Points, in no order, along strands that fork, close into loops and pass close to each other.
In the rows, zero is written as 128.
Points whose rows are less than 178 apart are linked; no others are. Some points are linked to none.
pami: [133 141  79 165 106  94 141 172 128 108 126 159 172 177 111 100 119 158
 159 113 105 119 145 146 121 119 141 127 120 128 135 149 109  80 139 125
 107  86 118  89 149 116 139 164 104 126 124 132 133  91 101 153 138 118
 139 117 146 118 151 156  98  65 127 104  96 137 146 113 109 111]
menog: [135 151 108 124 188 161 130 179 115 162 134 165 123 149 153 140 148 113
 101 124 119 132 162  78 131  91 135 113 180 107 109  98  93 124 142 151
 117 124 166  86  71 108 154 141 120 137 104  91 136 105 150 109 174 155
 135 144 102  89 114 145 174  93 158 116 149 174 117 138  76 151]
Lizo: [123 110 107 157 129 148 157 142 188  64 106 124 137 148 124 135  94 128
 127  75 141 136 134 105 122 145 187 108 136 138 142 164  99 117 133 128
 105 129 113  99 124 184 133 132  99 151 127 119 161 103  79 149  98 108
 112 138 118 141 179 134 115  84 157  85 109 155 161  97 115 113]
gobif: [122 103 181  98 111 174 118  99 120 105 118  79  76  55 118 137 131  67
  94 136 159 147 100 122 128 144 110 149 135 161 118  87 132 157  82 140
 134 170 132 174 104 130 115  73 152 126 160 146 105 143 168 103 118 119
 103 108 134 149 106  75 112 223 118 152 117  62 132 123 171 134]
ziga: [107  99 180  75  84 129 138  67 166 132  61 101 129 103 118 167 112 143
 155  89 100 161 153 182 154 155 146 140 129 116 177 180 163 194 153  74
 111 126  84 125  93 229 122 147 137 147 123 125 137 163  85 122  69 143
  96  83 182 163 160 140 122 171 146 190 110 155 179  86 144 144]
zasir: [117 145 143 149 167 199 162 130 167 136  93 144  57 132 143 148 112 108
  53 108 118 119 160  84 165 211 161  89 110 119 117 162 108 154 122 152
  90 159 113 110 142 160 168 126  81 155  97 105 125 149 126 184 115 137
  93 156  45 175 141 115 129  99 139  71 167 154 134 141 139 180]
Segad: [109 100 132 168 105  58 146 134 156 140 120 116 187 143 124 138 108 157
 191 135 102 161 139 171 100 110 134 144 118 106 123 163 123 135 165  94
 124 101 101 121 121 194 107 155  98 112 118 137 127 119  88 139  96 142
 133 125 142 134 133 163 131  59 140 125 130 189 141  83 117 106]
foze: [149 178  86  51 114 141 127 178 123 137  87 160  61 166 123 109 136 163
 168  48 124 113 124  99 132 117  97 156 138  98 140 147 159 115 133 107
 124 134 148  60 119 109 147 126 196 131 124 117 195 104 143 100 140 150
 133 112 202 110 150 172 132  98 150 113  62 132 145 165 116 148]
vogep: [139 136 143  81 101 118 103 107 127 109 116 102  91 120 117 146 121 121
 152 107 168 132  88 108 154 154 104 131 134 157 166 125 164 116 121 104
 128 149 141 158 121 111 131  77 162 109 164 138 153 133 156 134 119 112
 103  92 175 125 136 128 121 170 110 137  87  41 144 151 178 153]
teb: [106 129 155 106 165 135 144 114 105 181 129 152 121 109 143 139 135 100
  87 152 101 130 154 147 120 155 108 125 128 102  98 126 101 141 143 148
 117 134 116 112 129 126 112 114 161 135  89 112 113 137 123 107 124 142
 128 143  74 168  95  97 116 156 135 114 194 151 109 137 139 116]
Kipo: [ 97 122 191  51 137 189 125 107 124 171  63 156 104  59 135 131 121  91
 111  88  82 188 155 142 141 114 141 106 142 110 141  96 127 171 130 134
 134  90 129  82  44 168 163 143 129 118 112 118 149 147 111  80 110 153
 123 109 156 155 149 105 137 228 143 163 141 167 169  98 110 124]
noli: [118  94 180  82  80 129 113  76 132 132  75 113 160  93 127 144 124 147
 173 103  95 181 146 181 153 133 139 138  96 121 171 133 140 150 159  84
 124  96 110 136  93 181 122 135 127 118 138 140 131 159 107 116  92 121
 101  97 190 163 132 124 124 206 129 178 113 125 175  82 121  96]
pakar: [110 184  94  56  94  92  97 125  81 156 150 167  99 169 115  99 145 191
 178 107 114 105 119 144 118 149  75 137  81 110 141 152 156  96 138 117
 123 138 104  66 176  75 124  90 200  97 108 109 169 118 118 124 142 135
 133 121 157 134 144 158  82 149 104 100 108  97 123 180 130 109]
vali: [154 114 116 171  94 142 119 103 186  51 124  78 120 176  97 160  92 132
 135  68 174 103 106 116 176 154 176 113 150 175 181 169 183 122 125 119
 103 109 121 153 180 145 155 147  95 151 153 137 153 131 100 157 114  82
 120 104 159 116 180 146 126  82 132 114 107 110 125 145 169 123]
Ker: [102 127 140 111  78  60 120  71 107 143 174 132 159 139 108 119 118 165
 172 155  91 137 111 190 129 171 105 128  43 110 160 156 124 101 160 126
 124 106  88 164 186 117 110 114 130 100 143 162  92 174 115 167 124 104
 121 126 119 160  98 128  97 169  80 124 140  95 105 135 173 101]
vugi: [139 117 128 153 126 120 116 156 149  92 126  88 131  67 153 133 150  99
 129 139 177 134  48 129  85  67 125 177 165 126 103  78 149 167  96 131
 174 175 177 181  68 180  73 143 183 144 150 125 105 109 141  77 113 162
 165 133 172 114  97 111 167 124 149 131 119 132 129  97 130 138]
kelem: [141 109 184  70 147 202 117  95 103 173 122 111  77  88 157 128 159  80
  75 126 133 120 129  92 161 132 113  85 155 145 129  81 131 157 109 133
 136 146 141 151 104  95 152 102 116 131 132 132 138 143 189  98 130 142
 119 108 112 126 110  91 140 204 128 180 133 109 137 147 140 151]
tur: [152 151 128 139 141  95 128 138 101 132 190 108 141  98 156 121 169 107
 106 201 156 105 100  99 112  87 106 156 153 158  96 109 145 155  87 125
 175 173 164 206 128  86 115 132 120 109 135 133  91 151 192 132 151 169
 143 140 111  84  85 111 185 114 108 186 136 105  64 164 137 150]
Tili: [107  94 107 144 113 150 147 144 168  84  96 130 152 122 117 124  94 137
 141  91 108 160 136 148 104 139 171 127 126 144 138 125  90 107 125 126
 119 124 122  98 115 173 122 119 122 150 146 125 141 109  73 130  96 100
 120 129 127 145 160 119 105 135 147 101 113 137 168  69 109  94]
Feku: [109 121 169  54  91 114 108  56  96 145 148 126 125  84 114 134 140 115
 145 136 124 130 123 154 125 174  81 123  96 128 154 121 129 132 132 114
 135 134 103 151 138  90 108  76 161  90 154 129 112 154 150 121 127 115
 107 103 142 150  97  90 105 218  99 162 129  65 124 149 159 110]
gudof: [118  95 151 139 140 175 137 117 112 101 147  95 108  66 136 116 140  84
  84 165 160 123 110 116  97 121 115 149 135 154  85  94 115 147  82 159
 157 185 142 168 132 112  95  75 144 138 157 162  86 126 154 101 118 117
 103 151  99 148  78  75 112 187 114 144 142  71 112 119 148 133]
ruve: [115 106 186  63 118 150 136  72 161 145  53 113 114  86 130 157 122 121
 128  84 101 158 150 148 162 141 152 112 155 114 170 170 157 197 148  89
 114 128  98 113  58 232 146 153 127 151 105 108 139 161  88 118  80 162
 105  98 182 147 163 137 138 177 151 184 116 171 183 111 134 157]
vutaz: [140 117 101 130 127 176  91 185 171  39  87 101 113 118 109 129 121 110
 123  79 173 131  87  95 120  75 152 154 185 146 140  91 143 136  99 131
 160 148 177 115  80 153 107 139 193 144 172 124 162  84 120  80 113 100
 159 105 206  93 149 121 117 128 158 112  62 111 157 111 120 128]
zifuz: [ 83 176 107  79 106  86  92  94  80 158 187 149 107 151 128  98 123 168
 161 125 110  84 130 132 134 168  81 108  84 117 144 143 145 101 123 126
 136 156  77 101 180  53 108  78 177  86 119 113 147 125 131 127 147 111
 130 117 134 130 144 138  74 160  89  92 133  68 105 182 153 124]
bese: [123 128  77 153 112  82 160 170 130 121 112 168 167 197 126 103 111 170
 189 100 101 133 177 142 120 107 142 114 116 107 128 174 111  87 142 104
 102  78  92  63 131 141 145 167  87 115  97 111 163  92  83 156 146 136
 128 126 146 119 167 177 119  40 132 108  89 189 162 129  89 109]
gezo: [138 137 154 133 153 108 149 134  97 163 161 120 148  83 161 125 176  98
 107 181 138 118  97 128 101  93 103 148 159 123 101 103 126 169 116 131
 173 155 161 183 105 116 106 136 137 134 109 112  86 158 168 106 145 173
 154 144 110 113  61 112 180 132 125 182 163 153  92 137 131 128]
Bev: [ 91 149  93  90 128  96 146 165 102 177 125 172 128 147 130 109 125 158
 146 117  95 136 140 164  91 118 100 159 104  92 103 139  99 108 139 128
 131 125 116  45 128 125 101 114 193 123  89  99 144 109  88 107 141 148
 138 134 105 155 141 139 104 124 142  97 145 153 113 128 117  90]
malut: [ 81 128 136 107 134 122 176 124 136 158  84 178 115 140 139 146  99 121
 110 130  82 151 164 149 120 193 145 116  91  85 116 176  93 142 141 124
  96 136  88  73 129 178 132 117 128 137  67 101 142 147  68 172 114 143
 101 155  53 190 148 121 100 126 144 110 166 186 135 128 132 124]
daz: [115 109 102 161 140  93 127 150 107 136 123 164 202 141 117 125 124 155
 126 159 106 138 163 161  85  90 133 127 144 115  96  91  74 103 143 152
 140 115 138  91  94 124 119 140 116 130 137 132 110 100 105 123 141 123
 153 150 117 125 103 113 130 113 144 143 149 161 144  93  75 115]
retet: [ 99 143 145 135 156 154 165 118 152 148 107 174  96 147 137 138  89 118
  78 135  92 129 171 125 142 212 155  87  97 112 126 165 103 130 135 155
 102 132  89  92 164 154 152 122  74 139  77 108 131 144  99 192 126 127
 100 171  38 186 147 119 114 109 127  88 177 161 136 143 128 148]
dun: [120 147  92 102 133  74 157 181 104 175 119 181 154 174 134 125 123 157
 182 110  98 151 160 143 120  97 102 134 134  76 119 159 120 108 162 103
 115  82 104  45 108 143 136 153 131 130  93  95 159 111 107 127 157 156
 136 129 144 113 145 184 143  67 151 133 116 200 141 148 106 114]
rivig: [184 152  87 181 162 119 130 167 124 116 159 101  98 139 138 133 152 120
 116 145 172  90 112  82 156  88 146 137 145 150 112 140 161 138 112 117
 127 119 158 189 151 108 133 167 110 138 105 146 114 119 166 132 150 147
 135 135 131  79 138 146 170  50 129  98 131 117  73 160 127 161]
busa: [137 109 103 183 140 202 142 121 209  34 112 111 113 166 119 143  78 107
 101  66 157 123 142  73 152 172 209  83 150 158 160 160 116 116 118 147
  91 130 117 109 141 160 163 137  61 161 145 107 164 120  94 160 117  89
 111 148 102 134 196 128 136  82 142  87 111 139 157 118 113 128]
Serep: [116 143  80 144  95 125 130 135 116 114 143 165 144 187 110  96 112 165
 156 113  90 115 157 150 135 141 130 103 108 129 150 132 118  69 133 140
 119  89 109  93 177  80 152 133  95 121 138 153 139  99 101 144 147  87
 130 125 133 122 139 148  93 110 104 110 106 103 151 132 117 112]
Moku: [124 102 135 189 117 174 124 112 168  56 122  95 135 156 104 125  83 130
 115 101 122 129 129 137 148 162 176 110 125 168 163 114 117  83 125 148
 114 113 117 139 156 111 152 105  65 163 161 147 132 131  98 147 104  57
 113 132 113 129 150 120 107 139 118 118 127  90 159 103 149 100]
Sis: [161  98 131 204 108 105 105 129 170  70 153  54 159 117 114 145 130 131
 148 128 185 128  72 126 133  99 144 141 159 159 130 137 172 146 132 120
 140 127 149 193 143 142 107 163 130 137 165 152 112 126 132 120 121 113
 156 112 159  91 130 135 138  81 127 144 119 126 120 117 146 108]
suz: [118 168 120 111 116  37 154 153 100 210 153 149 146 135 140 141 127 149
 168 149 116 134 100 163  99  94  73 167 122  64 119 164 149 141 166 102
 133 110 114 114 128 168  90 163 168 115  86 107 121 140 118 128 137 169
 150 125 130 129 124 182 154  77 134 109 154 184  80 146 161 119]
Rigep: [166  85 155 169  97 103  99  99 146  89 151  65 183  80 126 138 142 140
 158 151 155 127  79 130 138 107 131 141 128 151 141 117 148 149 139 119
 151 131 146 202 126 130 113 153 115 133 160 145  89 155 161 119 119 122
 139 121 150 100 100 125 153 143 118 193 128 117 139  96 139 101]
Boza: [148 132 119 159 133  74 123 124 101 140 169 142 186 130 111 125 156 156
 140 185 132 103 128 141 106  98 115 133 123 130 109 116 112 116 148 129
 148 105 146 154 152  86 126 160 108 112 145 148  97 137 155 146 153 139
 154 130 125 110 101 136 150 113 106 148 137 129 104 130 117 131]
koziv: [141 144  98 186 102  33 117 124  94 136 168 159 214 152  92 121 149 180
 163 167 112 115 135 169  99  84 108 147 111 119 120 131 113  94 153 121
 136  70 131 142 149  94 115 196 102  82 152 152  96 129 144 160 143 111
 171 117 153 104 110 154 121  90  99 147 110 148 119 116 110 122]
Rida: [113 121 156 153  95  55 141  79 112 165 169 128 165 134 110 119 113 172
 156 183  88 144 136 181 132 168 117 119  53 105 135 168 127 107 169 132
 119  87  78 173 190 138 104 141 100 111 106 161  88 192 115 187 121 112
 139 139  91 174 104 135 117 127  85 117 168 138 106 123 156 107]
Tabi: [122 125 107 204  90  38 123 140 131 122 154 125 204 146 105 127 119 169
 181 159 100 134 113 180  83  96 116 152 100 117 108 145 116 107 160 117
 126  89 122 139 144 143  96 178 108  97 150 154  97 125 111 146 113 123
 158 129 146 126 111 154 120  68 113 118 121 159 137  79 115 106]
Nali: [120 123 145 131 126 120 127 138 110 120 143 100 141  50 162 121 166  82
 112 160 153 135  57 145  68  84 105 179 148 121  92  83 134 175  92 141
 181 178 171 188  87 155  88 118 172 143 130 127  70 134 154  79 126 173
 151 148 134 133  66  91 168 167 128 156 139 132 107 110 126 122]
sazo: [138 151  66 120 130 121 122 186 121 121 119 156 129 151 125 117 144 132
 114 129 142  98  98 112  93  77 120 165 152 122  94  96 112 105 113 141
 143 148 170 108 114 106 127 154 162 131 139 129 129  89 142 100 143 133
 157 133 166  97 128 141 128  92 154  97  92 125 121 128 100 132]
fino: [106 192 110 142 128  52 120 104  88 182 190 145 152 149 117  88 119 174
 140 172 119  95 115 156 117 157  88 134  69  98 131 148 125 110 145 130
 135 118  79 125 194 110 101 135 152  98  86 139 112 156 105 167 147 117
 150 136  83 140 126 143 110 111  89  70 163 123  65 168 157 108]
kegi: [110  98 158 127 132 158 128 112 117 113 134 109 136  50 132 118 146  90
  95 161 134 138 103 161  72 120 109 170 125 121  98  88  98 166  93 155
 163 172 148 155 105 137  84 103 161 141 144 146  73 134 139  80 120 139
 121 148 113 159  62  64 127 195 123 135 154 106 114  96 127 115]
Zani: [134 189 109 126 140  52 129 144 100 187 172 147 134 141 131 118 144 155
 143 165 136 104 100 132 111 112  76 148 106  91 116 148 138 124 146 115
 129 123 112 125 157 116 100 153 164 112  89 119 117 138 137 148 154 157
 148 130 116 124 129 166 138  74 122  82 148 147  60 163 150 128]
vudu: [125 140  70 125 106 126 122 199 136  95  93 157 149 142 109 107 133 155
 159  90 120 124 111 142  89  75 128 174 149 127 115 112 126 101 114 134
 145 134 154  75  94 142 110 161 179 136 151 122 147  73 111  87 112 129
 161 126 204 104 133 146 100  98 150 106  69 137 168 107  87 106]
meru: [144 120 154 174 182 214 159 136 173 110  94 104  76 123 149 149 126 105
  59 128 137 122 160  64 172 176 177  96 143 147 123 169 125 153 123 150
  85 143 135 149 139 164 172 131  74 167 105 107 118 141 150 171 109 131
 103 162  66 139 144 121 145 110 141 108 163 152 133 130 122 174]
buvan: [139 118 119 201 106 173 131 110 186  30 124 110 134 189 110 146  74 124
 118  73 140 114 130 120 161 170 198  96 140 163 181 145 132  96 117 144
  99  98 109 129 171 121 168 137  47 158 153 134 157 142  89 162 107  59
 115 132 122 132 188 139 122  93 118  98 102 113 157 120 139 104]
deziz: [169 163 103 151 153  98 133 151 100 122 186 110 108 132 141 130 174 109
 117 194 178  93 101  84 126  90 116 156 140 157  88 130 151 144  82 121
 157 145 162 210 148  84 115 147 119 116 111 142 104 143 178 137 167 162
 132 140 117  86 119 130 175  78 106 136 131 107  54 173 130 163]
Kez: [111 106 149  83  91  99 121  67 106 143 140 126 143 117 110 132 124 147
 159 138 102 141 121 170 134 170 115 122  73 124 156 128 123 109 152 113
 117 114 105 150 162 109 111  94 131 114 155 147 108 145 124 139 123 100
 109 121 132 157  96 108 106 194 102 148 144  82 126 126 155 102]
Rop: [140 142 131  94 116 117 112 106 109 129 169 104  83 125 119 130 131 109
 127 146 165 106 100  97 154 159  94 117 118 161 145 116 155 119 100 129
 123 162 133 174 148  71 132  75 134 112 162 134 125 140 176 146 142 122
 105 110 138 118 136 125 117 150  98 139 113  50 105 169 172 159]
sime: [140 123 107 116 108 160  90 171 160  65  78 123 139 116 107 120 117 133
 158  74 152 138 101 124 114  73 142 169 173 136 153 114 143 125 115 120
 164 131 155  92  75 165 103 152 201 138 176 129 160  88 106  65 103 110
 162 100 220 108 146 139 119 143 149 127  59 117 179  98 103 124]
bato: [124 114 146 191 175 157 164 145 149 151 123 150 149 124 126 117 116 104
  95 187 133 171 153 145  98 163 157 131 106 117  67 143  80 114 141 165
 113 152 113 112 111 169 112 123  99 123  74 108  96 136  96 164 122 134
 127 199  40 167 100  98 118  99 146  98 206 183 122 120 103 118]
bez: [156 151 147 100 179 183 129 122 119 148 121  88   4 134 180 142 158  77
  42 121 152 112 120  71 172 168 127 105 134 139 115 130 152 165  90 135
 106 167 153 174 158 112 151 103 114 149 119 123 120 146 191 137 131 141
 104 131  85 133 129 111 145 130 129 118 137 109  96 165 177 179]
Tises: [125 149 105 119 124  54 150 175 110 184 133 157 153 153 140 136 138 158
 184 129 112 137 126 143 104  85  91 156 148  80 123 157 148 126 164 106
 134  92 120  85 105 163 115 178 147 119 101 111 149 117 106 117 144 165
 149 121 167 113 136 193 155  51 143 127 123 192 121 144 122 131]
Nub: [143 124 137  78  98 133  96 107 117 117 105 133 131 120 109 125 136 144
 172  94 142 132 129 129 153 132 110 125 136 155 175 109 151 104 146  99
 142 123 137 119 116 104 144  98 155 109 174 142 166 117 149 119 126 105
 125  98 193 113 133 136 120 183 118 160  74  68 164 120 133 134]
Zamo: [ 89  92 115 141 144 114 138 166 123 122  84 173 203 121 125 119 110 130
 148 130  93 182 160 164  72  91 149 132 114 106 108  91  68 112 139 132
 138 114 125  65  57 170 120 124 124 124 126 111 126  95  77  95 125 126
 141 147 124 134 120 107 123 124 158 141 131 186 171  70  59  99]
ditem: [123 168 126  93 131 107 116 101 100 159 167 129  89 137 130 108 127 126
 116 147 137  95 107 117 126 158  92 114  98 128 134 128 143 123 121 135
 123 153 110 148 179  78 120  98 151 108 125 121 124 123 140 144 145 125
 114 122 108 130 130 132 110 142 106  92 143  77  85 172 168 138]
riv: [117 104 200  72 131 173 125  90 150 152  61 122 119  57 141 153 135 100
 109 109 100 165 139 139 154 138 148 117 167 101 140 133 147 199 130 100
 117 116 116 128  48 222 158 149 124 148 101 107 118 172 104 104  97 173
 115 120 174 149 141 117 144 187 160 171 147 172 172 102 137 142]
Faz: [148 140 107 109 137 134  97 113 108 134 194 122 104 138 133 126 144 117
 106 173 163  88 137  77 147 123  98 114 150 164 114  98 148 117  78 138
 154 149 142 176 150  44 143  99 109 100 167 135 130 127 198 128 166 137
 114 114 111  88 113 125 144 137 102 160 110  72  98 176 136 167]
Kosit: [165 113 109 152 143 168  92 128 134  98 161  96 113 134 132 133 136 110
 103 151 169  82 138  71 171 102 140 100 160 181 130  83 148 117  96 143
 139 131 160 168 137  47 161 122  86 127 162 151 130 108 186 125 154 119
 116 117 128  65 132 117 131 140 115 169  92  76 123 153 120 152]
Menob: [135 132 125  69  96 149  82 102  93 143 117 156 127 149 112 124 145 149
 160  97 124 125 143 129 160 132  99  89 128 148 172 106 146  94 147 109
 137 109 129 101 133  53 159 100 137 102 168 145 177 108 161 124 141 105
 121  90 173 100 132 136 107 177 109 172  82  75 161 140 116 147]
Mokob: [108  89 121 156  97 158 121 125 150  76 115 119 166 145 105 125 104 142
 139  99 101 143 143 155 120 133 160 110 131 158 154 103 102  80 130 127
 121  96 128 111 133 117 137 109  94 145 175 152 131 105  93 127 101  66
 122 120 140 132 135 110  95 166 127 131 113  94 178  79 113  93]
Zak: [145  99 108 199 139 166  98 135 133  59 163  82 125 130 121 129 130 104
  92 155 170  87 125  76 146  96 146 116 157 193 112  85 139 111  93 157
 149 141 167 175 144  68 146 118  88 138 171 159 115 123 160 133 136 101
 115 140 107  84 125 113 120 146 114 155 105  73 116 136 136 138]
mozo: [150 172 140 121 185 168 146 147 124 172 140 121  48 148 174 124 158  94
  64 131 140 117 133  85 146 154 131 117 132 118 104 141 120 156 116 150
 100 156 149 142 148 118 139 117 126 148  91 107 114 143 156 139 140 150
 123 148  74 143 124 133 148 103 131  86 173 136  73 160 140 172]
bobod: [109  92 124 189 115  75 159 144 170 120 103 135 192 152 139 132  87 135
 173 149 103 170 144 160  78 119 161 141  90 101 100 153  84 127 154  99
 125 123  85  99 106 209 104 141  93 106 106 125 136 114  59 147  92 130
 131 152 108 148 131 144 113  59 156 112 123 212 148  68  88  92]
tesub: [108 112 171  60 111 174 123 107 123 155  63 141 124  89 120 129 117 123
 136  81  94 173 162 153 150 129 141 113 118 131 165 112 130 144 140 122
 136 100 128  96  81 155 156 117 131 125 143 130 159 130 114  98  97 125
 109  97 165 157 146 103 133 222 133 161 114 124 175  95 109 115]
dev: [142 125 135 124 178 175 129 138 112 174 128 157 131 137 141 138 134 114
  99 127 110 139 177  97 152 115 127  84 158 120 129  86  96 118 148 157
 119 110 146  98  92  94 173 131  87 136 111 109 130 112 151 118 157 137
 129 131  82 102 114 126 148 132 152 150 159 166 138 126  80 145]
Bobil: [164 113 141 190 176 157 158 126 176  98 111 105 131 133 129 144 117 129
 118 129 149 121 156  80 165 139 188  99 146 146 141 169 141 138 138 133
  93 113 123 149 142 160 166 161  72 146 101 113 134 137 132 165 125 141
 113 141  95 114 150 135 157  70 147 113 155 160 127 128 112 147]
fala: [105 165 126 151 134  70 140 100  99 172 168 160 150 161 110  93 106 182
 144 164  93 120 148 172 137 174 121 109  75  99 145 153 128 115 148 135
 123  93  81 115 193 119 121 133 113 109  80 134 122 163  86 181 144 110
 138 148  75 160 137 139 116 114  94  79 169 140  88 157 145 113]
voroz: [100 167  90  70 115 103 127 152 103 166 126 171 102 164 122  96 136 176
 149  97  98 106 128 147 105 129  85 150  86 101 128 145 131  97 138 123
 125 134 103  49 163  97 112 101 205 124 106 105 169 101 101 112 143 142
 133 123 137 135 143 146  90 144 130  91 115 124 122 157 114  95]
rus: [ 83  68 119 170 115  96 154 153 156 104  80 146 191 137 135 119  86 131
 162 135  96 186 157 184  67 114 167 149  72  98  92 135  64 125 136 102
 132 121  98  90  79 210 103 111 107 115 110 117 128 113  52 134  93 116
 126 147 119 167 131 115 111 101 161 120 124 207 172  60  72  78]
Kub: [158 119 182  81 163 196 128 107 108 150 108  83  35  94 175 143 178  69
  49 125 143 126 122  75 175 153 130 102 153 138 111 116 151 175  96 123
 113 159 156 188 128 130 151 105 109 146 125 131 125 154 197 117 129 155
 116 125 107 127 122 102 150 169 119 166 137 108 122 152 164 161]
tufi: [144 135 119 156 159 108 138 116 106 164 152 144 168 136 109 128 136 146
 122 172 120 113 150 131 137 117 118 109 128 124 118 122 109 109 158 134
 125  93 134 137 155  85 141 149  97 129 120 135 104 136 141 150 160 135
 149 145  98 113 110 133 143 112 109 127 161 134 101 133 113 134]
Nese: [ 85 117 169  96 151 121 146  95 111 178 112 166 114 105 145 144 121  99
  95 155  81 148 173 177 116 185 107 133 107  82  99 155 100 150 146 125
  98 129  97  93 134 155 117 111 165 130  71 108 122 165  95 132 118 143
 114 157  55 190 123  94  97 159 138 112 209 176 126 126 149 111]
tul: [109 104 183  72  86 143 113  63 108 124 144 100  94  65 112 134 130  90
 132 139 151 139 107 144 133 171  87 138 111 148 137 115 141 145  90 133
 127 161 115 177 131 108 109  58 155 103 167 142 113 147 164 112 123 111
  99  98 135 161  96  80 108 221  93 164 125  44 127 139 177 131]
bevi: [130  94 122 188 149 176 121 140 124  73 162  81 129  94 137 120 128  98
  81 172 162 104 111  97 103  94 132 144 146 182  85  84 115 130  77 169
 164 185 165 173 137  97  99 103 111 145 162 167  88 123 148 114 125 110
 116 170  90 109  94  91 123 162 120 150 140  72 108 117 132 144]
veviz: [179 116 112 214  94 119 102 113 169  56 152  71 146 157  95 147 117 135
 146 105 186 114  86 113 174 122 164 131 148 170 162 158 186 126 125 118
 114  93 129 186 169 116 144 158 106 121 167 155 132 135 120 146 124  85
 147  97 167  92 151 148 130  62 120 126  91 101 108 150 160 113]
Kuf: [148 167 128 115 196 177 151 176 122 174 138 139  69 138 169 136 163  86
  68 127 133 127 142  78 134 111 141 125 169 105  90 105 102 147 118 156
 115 146 171 118  95 119 136 134 134 152  90  91 120 125 162 108 150 161
 128 151  87 116 106 139 171  87 154 107 166 162  87 142 109 164]
Zol: [141 116 153  95 165 186 119 108 108 183 122 139 111 112 149 126 149  98
  86 126 118 119 153  91 158 119 119  84 165 129 129  83 121 142 136 149
 126 125 149 119 104  91 159 123 101 141 126 119 132 121 166 102 147 141
 122 122  98 115 111 111 145 170 136 161 152 137 132 127 109 144]
fov: [117 126 120  95 116 149 115 104 108 152 139 158 123 172 126 116 124 153
 135 102 107 104 152 131 150 150 113  76 107 143 165 117 136  81 148 135
 121 106 118 100 168  53 160 104 114 123 146 146 157 102 140 136 154 100
 119 107 130 113 137 135 105 153 109 135 120  91 139 139 131 139]
Pela: [129 173  94  43 126 125 126 175 103 150 105 165  84 158 128 110 142 155
 151  79 117 119 118 114 117 102  89 174 127  96 113 127 152 113 128 120
 139 146 149  55 120  98 123 117 216 127 115 105 177 102 133  80 145 147
 145 119 177 121 131 155 127 126 142 103  79 128 133 152 101 129]
nuter: [181 125 116 188 166 138 138 152 156 109 134 113 129 144 126 136 132 123
 125 117 160 108 137  82 167 102 168 114 168 142 129 151 145 142 142 135
  95 112 145 155 137 143 156 174  88 145 108 123 125 115 151 135 143 145
 134 129 125  81 149 141 173  47 149 104 137 155 101 140 102 159]
povub: [146 123 110 141 123 133  93 173 167  47 118  72 109  96 130 144 133  95
 120 123 198 122  52 101 107  74 134 170 177 149 115  86 157 147  82 127
 168 179 173 168  87 154  91 131 191 142 162 134 137  96 143  84 115 124
 151 113 191 100 136 122 146 119 153 121  90  98 128 124 149 130]

A tip is a point with one link. Name the tips that can be reached along the links from each point below, in the order of the rows.
vogep | foze, teb, Bev, sazo
Zamo | daz, tufi
veviz | Rigep

A fork is a point with three links, a tip a point with one. Leave the first point through the second and follow the links. Name the first fork or tip that comes.
fino, Zani | Rop
nuter, Bobil | teb
Zamo, rus | tufi
Zani, fino | gudof
teb, Nese | Nali

Name the points in between on the shortest way along the links from the first point to the second, in order.
malut, sime | retet, zasir, meru, Bobil, nuter, rivig, deziz, tur, gezo, Nali, vugi, povub, vutaz
tul, Pela | gobif, gudof, bevi, Zak, Kosit, Faz, Rop, ditem, zifuz, pakar, voroz
koziv, Zamo | Tabi, Segad, bobod, rus
suz, vugi | Zani, fino, fala, Rida, Ker, Kez, Feku, tul, gobif, gudof, kegi, Nali
